Points on a hilly landscape, in no order, each with its height.
A ball rolls from a point to the lowest of its 2 nearest points, and stops where none of them is lower. Distance is the straight distance between rows; heights are no part of it.
z598: [ -4  14 -16  -4  11 -27 -17 -17  13  10  19   8   0  -8   0   2   3   7
  14 -12 -16 -15   7   6  22   5  -4   5 -12   9  -8  -2  12 -14 -15  -6
   5  25   5  -4  11  -2  32  -5 -11  -3   2  -8  15]  h=519
z71: [-16 -18  -8   4  19  -5   8   5  -5 -11  -7   6 -10   7  -6  -9  17  10
  10  -7   4   1  -3  34 -20   7   6   0   7  16   4  -2 -18 -12 -16  -2
  12   2 -14   4  -1   8  21  20  27   4  12  -8 -20]  h=152
z330: [ -5  -3  15  -3  -5  -6  24   3  -1  -9   7   4   2  -4 -10  -6   0   5
 -24  -7  -3  10  -2   0  18  15  -3  -4   8   4  -4  -3   3   2 -13 -15
 -11  10   0  -4  11 -14  14  11   1  26   5  -6   9]  h=752
z638: [ -9   0   0   1   3  -3  17   6   0  -2   0   5 -11 -11 -21  -1   2  16
  -2  -4  -3  11  -3   2 -12  11  -1  -2   3  12   0 -15  -7   6  -8  11
  -5   9 -13  -3  -4   2  20   8  20  -7   2   3  -1]  h=368
z24: [ -9   6  -9  -3 -11 -21  12  10  14 -12  -2   5 -12  -8 -18  16   0  14
   2 -10   1   6 -16  -2  -7  -3  -3   3  -3   3  -3 -18   0  22   7  10
 -32   4 -10 -13 -14  10   2  -1   7   5  -6  11  13]  h=206
z676: [ -1 -19 -12 -12  17  19  -8   0  -4  -4   4  -4  -1  -2   6   5  18  -8
  17   8  17  -6  -5  13 -23  -4   2  -3   0   4   5  -5 -14 -11   2   2
  19  -5  -9   3  -4   9  10   5   5 -16  -1  -4 -32]  h=638
z619: [ 10  13  -4  13   4   1  -9   7 -15   2 -20 -10  12  -1 -10  -5   0   2
   5   8  16   3  -3  11 -14 -22   4  -2  -3  -8 -11  -1   9  -5   7   7
   4 -14  11  -7 -14  12 -13  -7 -15 -26 -14   7 -19]  h=228
z754: [ -2   2  23 -14 -23 -16  -5  10  -1  11   7  -1  10  12  -1   3  -1   4
 -15 -11   7  -9  10 -11  17 -14   0  -3 -10  -9 -13   8  11  -1  -1  -5
  -3  -7  14   4   4   1 -10 -11 -19  14  -2  -3   8]  h=284
z644: [  4  -3   3  -6  15  -6  13   0  -3  -5  10   3   2   8   3 -10   4   4
 -14 -11   4  17  -2  12   5   6  -1  -6  20   4 -11   0  -5  -8  -6 -13
   0   3  10  -7   6  -2  13  10   7  17  -1  -5  -8]  h=698
z378: [ 20   6  -4 -10  10  26  20   7  -5 -13  -1  -5   6  -5   3  -8 -10  -4
  -9   2  13  31 -11  -9 -20 -12 -11  -1  17  -2  -3  -1   2   7  19  -4
 -15 -11   0 -17  -1   0 -12  -3  -7  -3  -3  22 -24]  h=212
z521: [  3   8  -4  31  19  -6   4   3  -5   1 -13   4  -2   3  -9 -19   3  14
  -7  -6  -3  21   1  13  -6  17   4 -11  21  12  -5  -7  -7  -6  -7   2
   4  -5  10   1   1   2   7   8  16 -14  -7 -13  -4]  h=427
z868: [ -2 -16   7   3   1  20  21  -1  -8 -14 -12  -1  -9  -3   7 -13  -9  -5
  -5  12  -6   7  -6  -4 -12  13   2  -1  11  -4  17  16 -15   9   2  -1
  -9 -10 -16   0   6 -10 -16  16  16  12  16   8  -6]  h=347
z162: [ -7  -7  -5  -8  -2  21  -4  -7   3   2  -1   0  -7   2   6  11  -2 -11
  20  17  -7 -15   6   1   1  -4  -2  14 -12  -2  13   3  -7   6   6   3
   5   0 -15   7  -5  -8 -10   5   5   5   4   0  -1]  h=411
z123: [ 10  26 -21  21  -4 -22  -4  -3   6 -18  -7   6 -10  -2   1   0 -11   7
  -3  -2  -4  18 -18  -7  -8  -3   7  -2  18  -4  -7 -10   4  22   6   7
 -16  -6  13  -5 -17  13 -11 -23   3 -11  -6   6  22]  h=472
z455: [ -2   5  14  16  -9 -21  -5   0   1   9  -9   3   5   4  -7  -8   0  13
 -16  -8  -5   1   6   3  15   6   8  -8  -1  -2  -9  -2   8   0 -10  -1
  -2   4   7   1  -4   1   7   2   0   1  -9  -7  18]  h=307
z876: [  2 -20  14 -21  -5  36   8   8  -8   4   4 -11   6  -2   4  13  15 -28
   0  19   7 -13   5  -8  -4 -20 -10   2 -16   0  16   4  -8  -4  17 -13
   8 -18 -18   6   8  -7 -17   2 -11  11   5  -5 -22]  h=660
z267: [  7  16  -5  18  -2  -4 -26  -3  -6   7 -21  -3   0  -2  -1   3  -2   5
  18  10   1 -10   0   6 -12 -15  10   0  -7  -7  -8   0   9   4   2  20
  17  -4   7   7 -13  12  -8 -13  -8 -33 -10   2   3]  h=153
z396: [  3  -9   1  22  20 -18  -6  -3   0   3 -12   1   8  15   5 -12   3  -2
  -1  -9   2  -3   6  28   9   6  12  -7  11  -5 -10   7  -1 -19 -15 -12
  13   3  14   6   3   3   7  11  -2   2 -11 -18  -4]  h=321
z552: [ 24  19 -14   8  13  10  -1  -3  -3  -2 -13 -13   7  -6   3  -1  -9  -2
  11  13  12  13  -7   3  -6 -16  -6   1   7  -9  -8   3   7   6  14   1
  -3  -9   7 -13  -6   0 -17 -15 -15 -21  -9  14 -16]  h=289
z424: [  6  -9   7   1   0   9   0   8  -2   6 -18  -9  15   4  -4  -3   5 -11
  -6  10  15  -5   2  19   8 -18   3  -7  -6 -11  -6   4   6  -8   2 -19
  -3 -11  -1  -1   0  -4 -12   5 -18   3  -8  -1 -15]  h=457
z576: [ 12   7   1   3  -3  31  -2 -12  -4   1  -5  -4   2 -13  10  -3 -20  -8
  -6  11 -10  11  -5 -32  -5  10  -4   4   9  -4   9   5  -4  11  10  11
   2  -4   6  -1   6  -8 -13 -12  -1 -12   5  19   7]  h=278
z195: [ -2   4   4  13 -13   3 -22  -3  -1  11 -11   5  -3  -2   0   5  -3   6
  10   7 -14 -14   7 -12  -3   4   5   0 -17  -5   7  -5   5   9  -3  27
  14   2  -7  10  -7   7  -1 -11   2 -24  -4  -3  16]  h=60
z732: [ -1 -11  12 -25  -3  15   8  -5  -3  -3  20   1   0   4  17   1  -3  -7
  -7   2  -7   3   4 -16  -2   9  -5   7   6  -2   7   9  -6   4  -3  -4
   4   4   3   4  13  -6   0   7   7  24  18   0   4]  h=770
z799: [  8  -3   7   4   8  26  24   6  -8 -11  -4  -2   0  -4   2 -19  -9   1
 -22   1   3  30  -8 -12 -16  10  -2 -10  23  -2   9   5  -8   8   8  -3
 -13 -13  -1  -7   6  -3  -8   8   8   5   4  14 -18]  h=276
z660: [-18   1   9   5 -25   8  -8   6   5   7   3   7 -10  -2   0  14  -3   2
  11   4 -15 -19   6 -23  -2  13  -3  10 -33  -2  12  -1   7  10  -3  27
  11   5 -16  15  -6   4  -7  -8   4  -2  -2  -3  23]  h=165
z188: [-18  -3  20  -6 -24 -11   1   6   3  14  15  12   1  -3  -7   7   8   5
  -7  -9  -9 -19  14  -6  18  11 -10  -1 -33   7   5   0  17  -5 -12   2
   7  15  -7  13  12  -2  12   3  -3   9   0 -18  19]  h=231
z993: [-15 -28  12  13  -3  -3  -8  10 -21  10 -22  -1  12   7  -2  -6  19  -2
 -20  -4  11  -9   9  13 -10   4  11 -11  -4  -5  11  -5  -7 -24  -8   7
  21 -14  -2  16  -1  14   6  23   7 -14  -8 -18 -15]  h=136
z21: [ -9  -1  -2  -8  -9 -13  -6  -2   5  -5  11   9 -11  13  18  14   0   5
   8 -13  -6  -7  -3  -2 -15  10  10   8   3  -5   0   3  -7   9  -5  17
   0   5  -3   2  -4  10 -11  -2  19  14   9   9  18]  h=369
z340: [ 17  18 -17   7  13  23  -4  -4   3 -12  -2  -1  -8 -13   5  -3 -12   0
  11   7   6  22 -17 -15 -22  -1   1  -2  15   4  -4   3  -3   8  10  15
   1  -7   2 -11  -7   2 -12 -12   0 -26  -5  22 -12]  h=348
z835: [ -3   8  17 -10 -19 -30   4   6   6   7  17   4   6   6  -6   1  -3   9
 -27 -22   6   5   2  -8  24   0   6  -9   1  -3 -17   0   7   1 -11 -12
 -14   4  16  -6  11  -4   5  -4 -13  20  -8  -3  15]  h=203
z736: [ -8 -12  24  28 -18 -18  -4  10  -9  11 -27   6  10   3 -16 -13   6   1
 -21  -6   1 -12  12   8  17   2  15 -15 -15  -7  -3   2  16 -13 -11  -4
   6  -3   3   9   1   0   8  15  -4  -4  -7 -16  13]  h=211
z321: [  3   3 -10  -4   1  -9  12  -6  11 -12  -5  -5  -4   4  11  10 -10 -11
   4  -1   3   9  -9   8  10  -3   3   7  15 -13  -2   3   0  14  13 -10
 -24   0   6  -8  -2  -7 -17   4   2  21   6  11   8]  h=241
z181: [ -2   8  21   2 -33  -2  -6   4  -1   9  -5   0   3  -5  -9   6 -13   4
 -17   1  -7 -10   7 -31  12   1  -5   1 -17  -8  -1   2   5  13   6   8
  -6  -9   5   5  -5   1 -16 -19 -11   0   0   2  26]  h=863
z515: [ -7   4 -23 -10   4 -16   0  -4  16  -9   6   2 -12  -2  -1  11   0  -2
  26   0 -14 -18  -1   6   6   6  -8  22 -15   6   4  -7  10  -2  -9 -10
  -4  18 -16  -5   0  -9  22  10   4  21  14  -4   6]  h=557
z632: [ -5  -7  -8 -13  13   4   2  -7   2  -7   5   1  -5   3   2   4   2  -5
  21   5  -3  -9   3  13   3   1  -3  11  -2   0   3   1   0  -3  -4  -8
   4  11 -11  -1   4  -4  12  11   4  17  10  -7  -5]  h=485
z250: [  2  -2  -8  -9   9  10 -24 -15   2  16  15  -9   8   1  11   8   2 -17
  23  10  -1 -24  13   3  14 -13  -9   6 -13  -1  10   4   2 -13   8 -10
  17   9   5   9   3  -4   6  -9 -18 -13  -3  -6  -4]  h=612
z18: [  9  14 -11   0  26 -20   3  -8   3  -5  24   4   2   4  -2  -8   7  13
  -7 -20   1  26   1   8   6   9  -3  -6  22  13 -18  -5   2 -13  -4  -8
   1   7  23  -9   4   2  26   5   3   5  -4  -5  -3]  h=649
z342: [-17   0   4  -9  -8 -10  -6   3  -1   5  22  13  -8   8  17   8   2   8
   1 -19 -19  -4   0 -14 -17  24   5   6  -7   9   1   0  -5   0 -18  19
  16  15  -5   3   4  11   7   3  27  14  13   2  19]  h=290
z211: [  5  -1   6  -9  -5  20  -3 -14  -6  15   5  -7   5  15  25   2  -9 -22
  -8  11  -7  -7  14 -12  18  -1  -5   9   5  -2   9  21  -6   5  11 -13
  11  -6  10  10   8 -23 -21   1 -10  14  10   4   9]  h=694
z435: [ 10   4  -5  -1  10   7 -14 -16   2   7  -1  -7   7   4  17   1  -8 -13
   9   9  -4  -6  10   0  15  -2  -2   6   8  -6   1  13  -1   1   3  -9
   9   3   7   3   3 -12  -8  -6 -11  -5   2   2   5]  h=656
z136: [ -2 -14 -12 -20  15  11 -10  -6   4   5   6  -8   3   6   7  17   9 -18
  28   9   5 -21   7  18   4 -25  -6  10 -14  -2   3   3  -2 -10   7 -11
  14   2  -7   5  -3  -4   1  -1 -13   4  -2  -7 -21]  h=560
z511: [ 11  25   2  20   0 -27 -25 -13   4  11  -2  -3  14   1   4 -12  -8   4
  -1   0  -7  -3   1  -5  17  -4  -2  -9   4  -6 -11   5  16  -4  -2  -2
   3   4  23   1  -2  -1   6 -28 -17 -21 -13  -1  24]  h=466
z217: [ 16  25 -21  13   2 -23 -20 -13  11  -1   0   2  -2  -3   7   3  -7   5
  10   2  -6   6  -7  -2   7  -1   2   0  10  -3  -8  -4   7  10   1   3
  -4   3  12  -3 -10   3  -1 -23 -11 -16  -8   6  26]  h=515
z364: [  5  -1  -5  27   9  12  16   3  -1  -7 -32  -5  -3 -10 -12  -9  -8  -7
  -2  18  -1   9  -2  16   7   2  -1  -5   5  -9  10  -1   1   4   2  -8
 -17  -6 -18  -5  -1 -13  -9  12   1  -3   0   3  -8]  h=438
z369: [  1  13  12  -9  -7 -23  10   9  13   2  20  -2   3 -12 -23  -3   1   8
 -14 -18   5   6  -2   0  26 -13  -2  -8  -4   3 -12 -14  13  -7  -7 -13
 -25   9   6 -13  11  -8  16  -5 -18  12 -19   2  -2]  h=88
z735: [  4 -21  -1 -23   5  22   8  -1   0  -1  -1 -18   5   8   7  12  12 -25
   7  14  11  -9   2  14   0 -29  -9   7  -7  -3   3   6  -7  -7   9 -23
   2 -10 -13  -1   5 -10 -10   3 -12  19   4  -4 -24]  h=615
z337: [-10   3  15 -12 -13 -10  -7  -5   5  14  32   3   6 -10  -6  -1   8  -2
  -4  -8 -10 -18  12  -8  32   2 -10   1 -20   8   1   2  14 -16  -9 -14
  -3  18   4   5  21 -11  22  -6 -20   6  -1 -15  13]  h=356
z950: [ -8   7 -13   1   6 -17  -8  -7  11  -4   3   8 -16   4   3  12   3   9
  21  -5  -8  -5   0   9  -5   7  11   5  -3   0  -8  -3  -2   9  -7  14
   3  12 -10   2 -12   9   7  -3  10  -6   4   1   6]  h=432
z389: [ 13  16   3   0  -2 -10   1   2   9  10  14  -7  13 -14 -23  -5  -6   0
  -1  -5   7   4   1  -4  25 -20  -9 -10  -9   0  -6  -6  19  -8   2 -13
 -24   5  10 -13   7  -5  11 -18 -28 -10 -18   7  -8]  h=202
z119: [-10   4   3  -8 -21  22  -5   1   6   5  13   6  -7  -6   4  19  -9   1
  12   5  -4 -11  -6 -28 -12  -2  -8  13 -20  -3   7  -4  -1   9   8  31
   2  -3  -9   6  -5   1 -18 -17   0  -2  -1  10  12]  h=256
z313: [-12 -24  18  -6 -12  18   5  16 -11   3  -7   6  -1   7   4  -3  10  -1
 -11   3  10  -7   4   2 -18   2   8  -6  -4  -2  10   8 -11  -6  -1   7
  12 -11 -11   7  -1   9 -14   7  10   6   6   1 -12]  h=183
z326: [-11 -17   7   7   2 -11  15  -4  -9  -7  -8   8 -11  10   9 -13   1   5
  -5  -7  -7   0   0  16 -11  21  12  -4  10   5   5  10 -14   0 -16   5
   2  -1  -7  10   3   3  -5  16  26  16  14  -4   2]  h=384
z134: [ 11  15 -17  41  17   1   1   7  -4  -5 -24  -2   0  -4 -15 -17  -1  12
   3   6   2  25  -3  12 -15   4   3 -12  16   6  -6 -10   1  -1   4   5
  -4 -15   2  -6 -10  -1  -4   4   9 -31 -10  -7  -9]  h=364
z824: [ -5   0 -13   6  -7  -6  16  -5  12 -20 -15  -6 -16   1   4   5 -10 -20
   7   8  -7  -3 -13   8  15   7   4  16   7  -2  16   4   2  21  16 -17
 -32   1  -4  -5   1 -15 -16  14   9  29  16  12  15]  h=306
z830: [-10  -9 -13  -7  19 -23  12  -4  -3 -18   6  10 -12  17  11  -5   4   7
   9 -14  -3   2  -5  25 -15  12   9   3  14  12  -8   9 -14  -9 -12  -4
   4   8  -2  -2   3   5  11  19  23  23  18  -3  -5]  h=282
z592: [  1  -5  25   8 -10   5  16   0  -8   3  -5   5   7  -1   1 -13  -6   6
 -36  -3  -7  13   6 -14  14  27  -1  -7  17  -3   3  10  -1   3  -8  -9
   4  -3  10   3  19  -7  -3   8   4  13   9  -7  15]  h=800
z551: [  3  -6  16  -4 -11  13   3   9 -10  -1 -16   0   7   8   4  -3  -4   2
 -11   4   9   2  -2  -5 -12  -9   5   0   2 -11  -3  10  -5   4   5   6
   2 -14   5  -2   0   6 -28  -3  -3   3   3   9  -9]  h=94
z973: [  3   3   0 -17   5 -15 -11  -7   9  12  30  -2   7  -7  -5   0   9  -1
   5 -11  -1 -14  12   8  23 -11  -5  -3 -14   3  -6  -2  10 -17  -9 -11
  -4  17   8  -1  10   0  24  -8 -23  -2 -10  -9   0]  h=440
z45: [  8  13 -12  14  -9   4   2  -9  -1 -13 -20  -2  -2  -3  14   1 -17  -8
  -7   6  -1   9 -15 -10  -7  -4   3   7  18 -10   4   7  -4  21  14   9
 -14 -13   8   0  -8   4 -38 -16   2  -1   5  15  14]  h=380
z927: [ -4   6   7 -16 -12 -10  13  19   5  -6   3   5  -5  -3 -26  10   2  23
  -9 -17  14  15 -10  -6 -13 -18  -8  -2  -3   5  -9 -20  -1  14   9  13
 -26  -9  -3 -14 -13  10  -6  -9  -1   1 -13  14  -5]  h=129
z634: [-12  -5   9 -19 -16  17   1  -3  -2  10  25   0  -4  11  19  12  -4 -15
   1   3  -8 -12  12 -22   9   5 -11  15 -11  -1  12  13  -5   5   9  -3
  10  -4   1  13   7 -18 -12  -2  -3  23  12  -3  15]  h=732
z323: [-10  -8   8  -8   1  11 -15  -2  -7  13  16   9  -4   7  17   4   7   2
   5  -6  -6 -10   2  -8 -20  19   9  -1  -6   9   4   3 -10 -14 -17  14
  31   7   1  14   3   7   8   1  20  -5   2  -5   4]  h=174
z657: [-12  -7   5   0 -20  32   6   2  -1   3  -7   3 -10   2   9  14  -7 -12
   6  15  -8 -16   6 -25  -6  -1  -4  13 -18  -4  15   6  -9   9  13  17
   6  -9 -15  13  -4  -9 -29  -5   6   6   6   4  12]  h=333
z874: [  2  11  -5   3  22 -27  -3 -11   9   2  20   8   7  -2  -1  -9   6   8
  -2 -18  -8   2   3  13  22  13  -1  -1   8  11 -16   0   8 -17 -16 -13
   4  20  22  -5  13  -4  34  -1  -8   5  -3  -9  12]  h=590
z19: [  9  12 -14  -1   7   8 -17 -11   2   8   8  -5  -4 -11   0  10  -4   1
  23  14  -2  -5   3  -9   4  -6  -6   2  -6  -2   4  -4   7   9   8  11
   6   7  -2  -3  -4   0   5 -13  -9 -30  -6   6  -3]  h=450
z365: [  3   4   4  -8  -6  32   7   2  -1  -6   5   3  -5  -9   1   1 -17   4
 -11  -2   4  13 -19 -34 -22   4  -1  -5   6   1   4   0 -12  10   7  20
  -9  -4   1 -10   1   4  -8 -13   8  -7   2  25   0]  h=215
z721: [ -2 -16   4 -37   7  12  16   8  -1 -20  25  -3  -1  -7   0   1  17  -1
   4   1   2   5  -7  -9 -17   0 -11   2   4  12   6  -7  -5  -2   0  -2
   0   7 -17  -5   6  -1  23  14   7  24  17   0 -21]  h=851
z882: [ 10  14  16  11  -7 -13 -25  -8  -7  17  -8  -8  19   3  11  -9  -6  -4
  -7   3   1 -11  13  -5  19  -7   2  -6  -4 -11  -4  11  11 -10   0  -5
  14  -2  24   7   4  -1  -7 -16 -19 -12  -5  -2  16]  h=416
z275: [ 10   8  15  14  -3 -13   1   8  -5   7 -13  -7  18   4 -14 -15  -1   3
 -16  -4  10   3   4   5  10 -10   5 -10   1  -6 -12  -2  13  -9  -3 -12
  -7  -8  15  -7  -1   2  -2  -4 -15  -2 -13  -2  -5]  h=387
z386: [ 10  11 -21 -15  16  19 -14  -9   7  -8  17  -1  -8  -8  14   7  -6  -1
  26   9   5  10  -7 -14 -11  -2   2   4   5   5  -1   2  -1   8   9  15
   8   4   1  -8  -3  -1   2  -9  -2 -21   1  15 -13]  h=400
z764: [-10  -9  -3 -30  -2   4  14   2  -1 -15  24   3  -6  -4   9   5   2   6
   5  -3 -12  -1  -3 -14  -8  10 -12  14   0   7   5  -4   1   1  -6  -3
   1  15 -12   1   9  -7  18  16  13  32  25   3   3]  h=810
z687: [ -8   4 -11   1   6 -17  15   9  10 -11  -2   2 -17  -7 -25   5   2  14
   7  -6   0  10 -10  12   1   0  -1   2   3   9  -7 -17   4   7   0  -2
 -23  11 -16 -13 -11   0  19  11   8   5  -4   2  -1]  h=285
z449: [  3   0   7  -6  -6  -8  13   3   0  -6  -7   1   2   7  -2  -2  -8   4
 -15  -7   6  15  -7  -3  -1  -1   3  -4  15 -11  -5   2  -5  11   3  -4
 -14  -8   4  -7  -1   1 -17   0   6  14   1   8   2]  h=173
z722: [  0   0  -5 -13   9  -6  -4   1   4   9  21   1   0  -8 -20   6  12  10
   9  -8   4   1   3   7   6  -8  -6  -4 -11  11  -2 -14   5  -4  -5   0
  -1  14  -5  -5  -1  10  28  -1  -6 -12  -7  -4 -14]  h=521
z84: [  0  -5  20  -6 -17 -14 -19  -4  -2  20  13   2  18  11  13  -4   2  -2
 -13  -9   0 -15  18  -6  21  -1  -1  -5 -10  -6  -6  14   7 -13  -6  -9
  15   1  19  13  14  -3   2  -7 -17   3  -2 -14  18]  h=355
z61: [-12 -15   0  15  10   3  -2  11 -12   1 -19   2  -3   9  -6 -13  15   8
  -1  -6   9   2   0  26 -17   7  11 -11   7   6   7  -4 -20 -15  -8   6
  12  -7  -4   9  -2  12   7  20  22 -14  -6 -11 -18]  h=20
z525: [ -6 -15   0  15   3  25  21  -1  -9  -8 -27  -7  -9  -9  -6  -8  -9  -7
   0  25 -12  -3   3   3   2   9  -4   3   2   0  24   4  -8   5   0  -9
  -7  -6 -27   4   5 -16  -4  18   9   4  15  -2  -5]  h=412
z277: [ -1  -3 -13 -11   7   2 -13   4   4   3   9   3  -6  -1  -6  10  12   7
  22   1  10  -9   3  11 -13 -11   1   1 -13   7  -5 -11   0  -4   3  13
  11   5  -7   1 -12  16  13  -1   1 -22  -9  -2 -22]  h=584
z750: [ -2   5 -12  15 -14 -15  -1   0   5 -18 -16   7 -12   4   5   8  -8   4
   2   1   1  -2 -22  -1 -18 -10  13   5  12  -8  -3  -5  -5  21   6  18
 -12  -8   2   3 -18  20 -26 -15   8  -6   1  13  18]  h=428
z701: [ 12  16 -16  10  15   0 -21  -9   3   6   7  -1   2 -12  -6  -7   3  10
  15   6   2   6   2  -7   0   5  -1  -5   1  12  -3  -9  -2  -2   2   8
  16   8  11  -1  -6   5  19  -9  -3 -47 -10  -3 -11]  h=504
z723: [  8  -2   3 -20   1  27   5   2  -3  -3  12  -2   3  -7   0   1  -4  -3
  -3   6   9  12  -9 -14 -13  -9  -9  -1   1  -3   3  -3  -5   5  12   5
  -3  -3  -3  -5   0   3  -3  -7  -3  -7   0  17 -21]  h=140
z284: [ -3   1  17   9 -23  -2  11   3   1   5  -7   5  -1  -2  -7  -3 -12   5
 -31   0 -10   6   4 -23  15  17   2   0   2  -5   4   6   0  14  -1  -1
  -9  -3   3   4   5  -6  -9  -6   0  10   4   0  24]  h=833
z794: [ -4  -5  -6  21 -12   3  19   5   9 -12 -33  -5 -12  -9 -12   3 -14 -15
  -7  16  -4   0  -8   8  13   0   2   6   1  -8  13   1  -1  19  14  -9
 -32 -10 -16  -4  -7 -14 -25   9   2  12   4   8  11]  h=373
z305: [ -9 -23   7   3   3 -17  -9   5  -7   8 -12  -3  11  12   0  -4  17  -4
  -9 -13  14 -15   7  24  -1  -4   8 -10  -5  -1  -4  -4   1 -21  -9  -7
  17  -1   6  10  -3  10  11  13  -2  -4  -8 -19 -11]  h=226
z213: [  6  -6 -17 -36  19   0  10   0   7 -17  25  -7  -6 -12  -9   5  14  -2
  13   2   1   3  -3  -1  -3  -9 -14   6  -2  15   0 -11   4  -5  -2 -15
  -5  14 -14 -11   5  -4  37  13  -3  23  12  -4 -25]  h=891
z691: [ 11  -1  -6  22  18 -16   7   1   4  -6 -14  -1   7  15   6 -12  -3  -6
   0  -6   6   7   0  31  10  -2  13  -6  19  -9 -18  10   2  -7  -5 -20
 -12  -5  13  -7   3  -6 -11   6  -4  18  -8 -10  -2]  h=402
z577: [ 11  14 -11   7 -10  13  -7 -14  -3   3 -12  -9   2  -3  18   9 -21 -18
  -4  16 -10  -2  -2 -21   7  -5  -4  13   7  -7  12   8  -1  18  22   8
  -1  -7   9   6  -4 -12 -33 -17  -8  -7   4  14  19]  h=334
z982: [-10 -23  15  -7  -4  14 -18   4 -16   9   3   0   7  14  23  -3  14  -5
  -6  -3   4 -17   5  -1 -19  12  10  -2   2  -2   9  10 -17 -17 -11   3
  31  -8   4  15   6  12  -5   7  16  -6   4  -9  -8]  h=62
z17: [ -1 -25   5 -16   8  32   0   2  -9   0   2  -9   7  -8   7   3  20 -20
   1  17  10  -4  -3   0 -22  -1  -6  -2  -2  -1  14  -1 -17 -10   5  -6
  13 -10 -20   6   6   1   2   6   6   1   9  -5 -27]  h=682
z812: [-18 -15  21  12 -21  -7  -5   9  -3  14 -10  10   1  -2  -8   1  10   3
 -12  -3  -8 -19  15   1   9   8   4  -8 -28   0   6  -2  12  -8 -10   5
  14   7 -12  14  -2   6  11  14   3  -4  -3 -20  13]  h=82
z225: [ 15  10 -12  24  17   3   0   9 -11   4 -17 -11  18  -1 -16 -13   3   2
   2   3  15  16   3  16  -8  -9  -4 -11   7   2  -9 -10   5 -13   8  -6
   3 -14  11  -9  -9   8   3   1  -6 -32 -16  -5 -25]  h=294
z220: [  4   4   9 -17  -9   6   6  11  -2   7   3  -3   4  -4 -21   3   0  13
  -5  -2  12   5  -3 -10  -7 -20  -6  -1 -11  -1  -4 -13   6   4  10   8
  -9  -7  -1  -8  -6  10  -7 -14  -7 -13 -14  10 -16]  h=39
z747: [-10  11 -33  -9   4 -33  -6  -4  20 -11  10   8 -18  -2  -3  18   5  12
  25 -12 -11  -3  -8  11   1   7   4  14  -8   8  -5 -11   6   8  -5   6
  -7  17 -15 -10 -14   7  16   5  11   6  12   2  15]  h=493
z361: [ 20   8 -17  34  31 -12   3  -1   3  -4 -11   0   6  11  -2 -15  -2   2
   1  -4   3  19   1  28  -4   2   5 -18  27   6 -20   1   3 -12  -6 -13
  -6  -8  18  -8  -2  -1   0   9   3  -5  -8 -14  -7]  h=473

For each start below, name the point where the ball stops.
z284 -> z812
z721 -> z136
z217 -> z369
z515 -> z195
z17 -> z812
z213 -> z195
